The views of a scene show one set of named points, each view turned or mirrored, and shifted as a whole, with a little noise and some points left out.

Scene 1
View 1
K719: [ -3   9   3  25  20  19   0   4   2  -2 -25   3   2  19  15  11   9  -2
  20  -5   0   7  12   7  -3 -11 -16  22]
K353: [ -1  16  27  32   1  27  27  24  -1 -14 -28  16  14  12 -18   3  10  -5
  40  -7   4   8  -1  15  -8   0  22  14]
K331: [ -5  13 -23 -41   7   6  -6 -23   7  16  13 -12   3 -12  12   1  -1  -3
 -45 -24   7  16  48  -7   2  -9 -30   0]
K935: [ -9  13  -5  20  11   8  10   3   2   6 -13  23  10   6  10  13  15 -23
   9  -7  -3  14   6  24   8 -12   5   7]
K289: [ -3  10   2  35   9  15   9  13   1   1 -25  20  11  13   7  12  14 -19
  23  -1  -3   7  -1  23   2  -9   5  15]
K49: [ 10   3  16  49   7  31   3  22   0 -11 -46   4   8  25  10   6   6  -4
  41   4  -3  -7  -2   4  -8  -9  -5  29]
K907: [-10  21   0 -10  12  11  15  -4   1   1   2   6   9   0  -4   8  11  -4
  -6 -20   7  23  24  12  -1  -6  -2   5]
K728: [ -4  10   0  37  22  18   1   6   1  -2 -28  14   3  22  20  14  12 -12
  25  -3  -3   7   3  16   2 -14 -10  21]
K553: [ -3  13   2  14  11  17   8   4   1  -1 -15   3   7  11   5   7  10  -5
  11 -10   3   9  14   9  -2  -6  -6  15]
K957: [  2   8 -14   0   1  11  -4  -3   5  13 -13   6   9  -2  16   6   4 -19
 -16  -9  -2   6  22   7   6 -11 -12   5]
K898: [ -5  17   7   9   8  15  18   5   1  -3 -11   9   9   5  -3   5  11  -7
  13 -13   6  13  13  12  -3  -5   2   9]
K338: [  3   8 -11 -11 -16  11   4   2   7  14  -9  12  18 -15  -1  -1   2 -24
 -25 -12   1   6  22   9   8  -5   5  -6]
K214: [ 10   4  17  48  -1  29   9  26   1  -9 -44  12  13  19   1   5   7 -12
  40   2  -3  -7  -5  12  -5  -6   9  22]
K508: [ -6  13 -18 -29   2   3   4 -15   6  17  10   4  10 -13   8   4   3 -14
 -34 -21   4  17  37   7   6  -6 -12  -4]
K240: [  5  12   6 -12  -1  22   6   0   3  -2 -12 -11   9   2  -4  -4  -1   6
  -6 -17   7   6  30  -8  -9  -1 -13  11]
K365: [  2   3  -2  19  23  22 -10  -1   1  -3 -27 -12  -2  23  25   9   4   4
  13  -6  -1   2  22  -6  -6 -13 -35  29]
View 2
K365: [ 16 -14  11 -16   3  -2  -7  -5  28 -20   4   3 -33  11 -13   9 -11  -2
   9 -12 -23  13   6  -5   0   1  -4   8]
K338: [ -5 -24 -16   1  30   2  21 -22  -9   6  -3  17  -2 -25  -6  -9   4  -3
  10  15  32  20  -5 -20  20 -10  -3  14]
K353: [ 22  16  10  14  -2 -18  10 -15   3  26 -15  18   7  13  -4  30  -2   0
  17 -12 -17 -33 -30  12  30   9  -7   3]
K289: [  6   6   5   0   6 -14   9 -19   8   4 -13   6  -4   9  -8  14   5  -4
  18  -7 -16 -22 -11   6  20   2   3  -2]
K553: [  9  -4   3   1   5  -6   5 -17  13  -1  -4  16 -12   3 -10   6  -4  -3
  14  -6  -6  -6  -4   0  13  -1  -2   4]
K935: [ -8   1  -3  -1  11 -11  14 -25   4  -3 -12  10  -4  -1 -11  -2  11  -7
  20   1  -5 -19  -1   2  16  -7   9  -4]
K898: [  9   0  -1   9   4 -10   9 -23  10   8  -6  25  -5   0  -9   6  -3  -5
  15  -4  -1 -12  -7   3  16   0  -3   1]
K508: [ -7 -26 -20   7  19   3  13 -31   6  -5   4  34 -11 -28 -13 -23  -2  -8
   9  11  36  24  14 -18   5 -12  -2   9]
K728: [  4   4   8 -11   5 -14   4 -16  17 -12 -11  -4 -17  15 -12  11   5  -5
  19 -10 -28 -19  -3   6  12   0   6  -4]
K331: [ -1 -36 -21   3  19   9   5 -26  18 -13  14  39 -23 -31 -15 -29 -12  -7
   3  10  39  45  24 -24  -6 -13  -7  13]
K907: [  5  -8 -10  14   4  -7   8 -28  13   5   1  38  -7 -13 -12  -7  -5  -5
  12   0  17   0   4  -2   8  -6  -5   2]
K49: [ 25   5  21 -13   4 -15   2   0  13   2 -12 -13 -12  25  -4  34  -2   0
  15 -14 -41 -16 -25   5  21   9  -5   7]
K719: [ 11  -2   9  -7   4 -10  -1 -12  20 -10  -4   5 -19  11 -12  10  -4  -4
  13 -10 -21  -6   0   0   8   1  -1   2]
K240: [ 22 -19  -4   7   8   1   3 -13  13   8   6  30 -14 -10  -9   5 -17  -1
   6  -4  14  21  -5 -12  10   1 -15  16]
View 3
K214: [ 35  14  -6  -8 -30   5   5 -17  -3 -36  39  14 -18  -9  -8 -10   8  -7
  17 -17  15 -19  -7  22  -5 -27  -4 -10]
K289: [ 29   5   4  -8 -23   2   1  -1  -1 -18  16   4 -21  -4  -1 -10  13   4
  17  -6  -3 -10   2  19  -9 -15  -7  -1]
K365: [ -1  26   7  -8  -1 -13   5   0   7 -17   3  12   4  16   6  17   2  25
   6  -8  17 -14   1   6  21 -15  -2   1]
K907: [ 17   1  19  -9 -13  -3   2  11  -3  14  -7  -2 -18  12   3  -6   8  20
   5   2 -19  16   4 -15 -13  -1  -3   0]
K898: [ 25   4  11  -8 -20   1   4   3  -4  -4  10   4 -21   5  -3 -11  10   9
   9  -4  -8   6   2   0 -14 -10  -4  -2]
K957: [ 17  13   9 -23 -25  -1  -4   3  -3   6 -16  -7   2   5   8  -1  -3  16
  11  -6 -13  -5  -9 -18   7   3   1   1]
K353: [ 38   3   3   1 -26   8  10 -10  -5 -22  42  13 -33  -4 -13 -19  17  -6
  12 -11   3   5   2  18 -26 -27  -7 -12]
K719: [  8  18   6  -7  -6  -7   3  -1   7 -20  11  10  -8   7   4  10   9  16
  10  -6  12 -15   4  18  12 -16  -4   1]
K331: [  0  16  24 -22  -7 -10  -3  16  -3  33 -40  -8  10  27  11   8 -10  39
  -6   2 -24  20  -6 -50   7  15   7   0]
K338: [ 31   9  10 -26 -37   5  -5  -2  -9  15 -14 -10  -4   1   2 -13  -7  10
   9  -8 -26   5 -16 -32  -8   5   4  -5]
K935: [ 26   1   6 -16 -25   2  -6   8  -1  -6  -5  -6 -20  -8   3 -11  13   7
  19  -1 -14 -10   2  10  -6  -4  -7   5]
K508: [ 14   8  20 -21 -18  -4  -6  14  -5  30 -32 -12   0  15   8  -3  -4  27
   3   0 -32  16  -6 -39  -4  13   2   3]
K553: [ 18  10  10  -8 -15  -2   2   1   0  -7   8   5 -14   5   1  -3   7  14
   9  -5  -2  -2   2   4  -5 -11  -4  -2]
K728: [ 17  11   3  -8 -16  -4  -1   1   4 -24   9   4 -15  -4   3   2  12   7
  18  -4   7 -23   4  29   7 -15  -9   3]
K240: [ 14  17  15 -10 -13  -5  10  -4  -5   9   6   9  -4  22  -2   0  -3  24
  -4  -9  -4  17  -6 -29  -5  -9   6 -10]
View 4
K331: [ 14  25   8   1   6  -8 -25  14   2 -35  21   0  19  19  -3  16 -14 -23
  11   2  43  19  30 -15  -5  29   0 -51]
K365: [  8  16  -5  -5   7  11 -31  11  15  -8  -8   7  -8  22  17 -21   8  -5
  14  -4  -1 -23  11   0 -32  -6   4 -12]
K214: [ 12   8  -1  15   0  -8  11  14  11  23   3  13 -11  -6  19 -41  19  13
  24   0 -32 -36 -27   3 -18  -2  20  15]
K289: [  4  -3  -1   9  -8 -10   2  18   9  17   0  11 -11  -4   7 -19  16   3
  25  -1  -9 -11 -23   0 -12   2  16   6]
K728: [  0  -4  -6   3  -3   1 -11  19  13  10 -11  12 -14   5   7 -23  21   0
  17  -4  -7 -14 -15   6 -28  -4  16   6]
K935: [  0  -8  -4   9  -4  -8  -1  24   8   4  -2   8  -6  -1  -4 -11  19  -7
  15  -1   7   3 -15   4 -20  11  20  -6]
K240: [ 21  30   9   8   3 -12 -10   9   2  -8  20   7   9   9  17  -7 -11  -2
  26   1   9 -12   9 -15   0  11  -1 -24]
K553: [  8   7   2   6  -3  -7  -8  17   8   5   3   9  -5   3   7 -11   9  -2
  24  -1   4  -8  -8  -5 -11   3   9  -6]
K719: [  4   6  -2   1   0   1 -16  14  13   5  -4  10 -11   8  12 -20  11  -1
  21  -2  -4 -18  -6   1 -23  -3   9  -3]
K907: [  8   9   5   7  -9 -17  -8  20   2   0  12   8   2   2   3   9  -2  -7
  30  -1  24  11  -3 -10   5  13   1 -19]
K353: [ 14   7   6  15 -13 -19  13  16   7  32  10  14 -12 -14  21 -23  10  17
  41  -1 -22 -24 -33  -5   4  -3   8  15]
K49: [ 11  12  -3   9   2   1  -3  12  15  18  -4  13 -16   1  22 -43  18  10
  21  -3 -31 -42 -19   4 -27  -9  13  14]
K957: [ 11  11   1  11   6  -8  -3  17   5 -15  12   5   8   7  -3 -10   8 -14
   7   4  12   3   3  -3 -18  24  20 -24]
K338: [ 18  15   8  18   4 -24  14  19  -1 -12  27   4  15  -4  -5  -7   4 -13
  10   8  13   8  -5  -7  -3  35  23 -28]
View 5
K508: [ 11  -8   9 -14   4  -5 -15  -9 -14  15 -40  -6  -8  30   7  -5  28 -13
 -12 -11  11 -13  20 -16 -13   3   1 -17]
K338: [ 11  -2   2   3  -9   5 -27 -23 -18  28 -21   3  -5  27   0  13  24  -3
 -21 -22   8   1  24 -13  -9   3  -3  -3]
K214: [  3  20 -14   1 -24  16 -33 -22   1  20  44  26  23   4 -28  23  -9  11
 -10   1  -3  39   5   3   5   1 -28  30]
K898: [  6   5  -8 -18 -13   3 -34 -10   7  13   5   8  19  18 -12  11   5   2
 -11  -1   2  10   4 -11  -4  -3 -12   6]
K365: [ -1  16   7 -16   5   3   4  -7  -8  -1  13  13   9   1 -15 -17  -3 -12
   4  17   5  27   7   9  -2   8 -31  10]
K49: [ -3  25  -8  -1 -16  16 -17 -19  -6  16  49  29  19  -2 -28   9 -12   3
  -4   9  -3  49   7  14   5   5 -39  33]
K728: [  4  17  -1   2 -12   9 -20 -10   8   2  22   5  10   0 -32  -2  -7   7
  -1   9  -1  21  -2   5   1   4 -16  16]
K719: [  3  13  -1 -12  -6   4 -15  -7   3   4  18  11  14   4 -21  -3  -3  -1
   1  10   2  21   2   2  -2   3 -21  14]
K240: [  5   0   1 -33   0   0 -14  -8 -14  20  -8  18  13  25  10   2  19 -14
 -10  -3   8  16  17  -9 -10  -2 -26  -1]
K331: [  9  -9  17 -27  16  -9   2  -6 -24  11 -49  -5 -10  28  16 -20  33 -25
  -7  -7  14 -12  26 -11 -15   4  -6 -22]
K289: [  6  11  -7  -3 -19   9 -35 -12   8  11  19   9  16   8 -26  13  -3  10
  -8   1  -2  18   2  -4   0   0 -13  16]
K353: [  2  10 -22 -20 -30  10 -49 -16  13  21  36  24  36  16 -18  32  -4  12
 -12   0  -3  28   0 -11  -1  -9 -21  22]
K957: [  9   5   7   2  -2   3 -13 -17 -14  16 -14   1  -7  18  -8  -2  16  -6
 -10  -9   8   7  19  -4  -6   7  -8   1]

Which points are out of place in each view (at most two, in the order of its rows)? Write none if all are in place.
view 1 -> K289
view 2 -> K338
view 3 -> K719
view 4 -> K935
view 5 -> K49
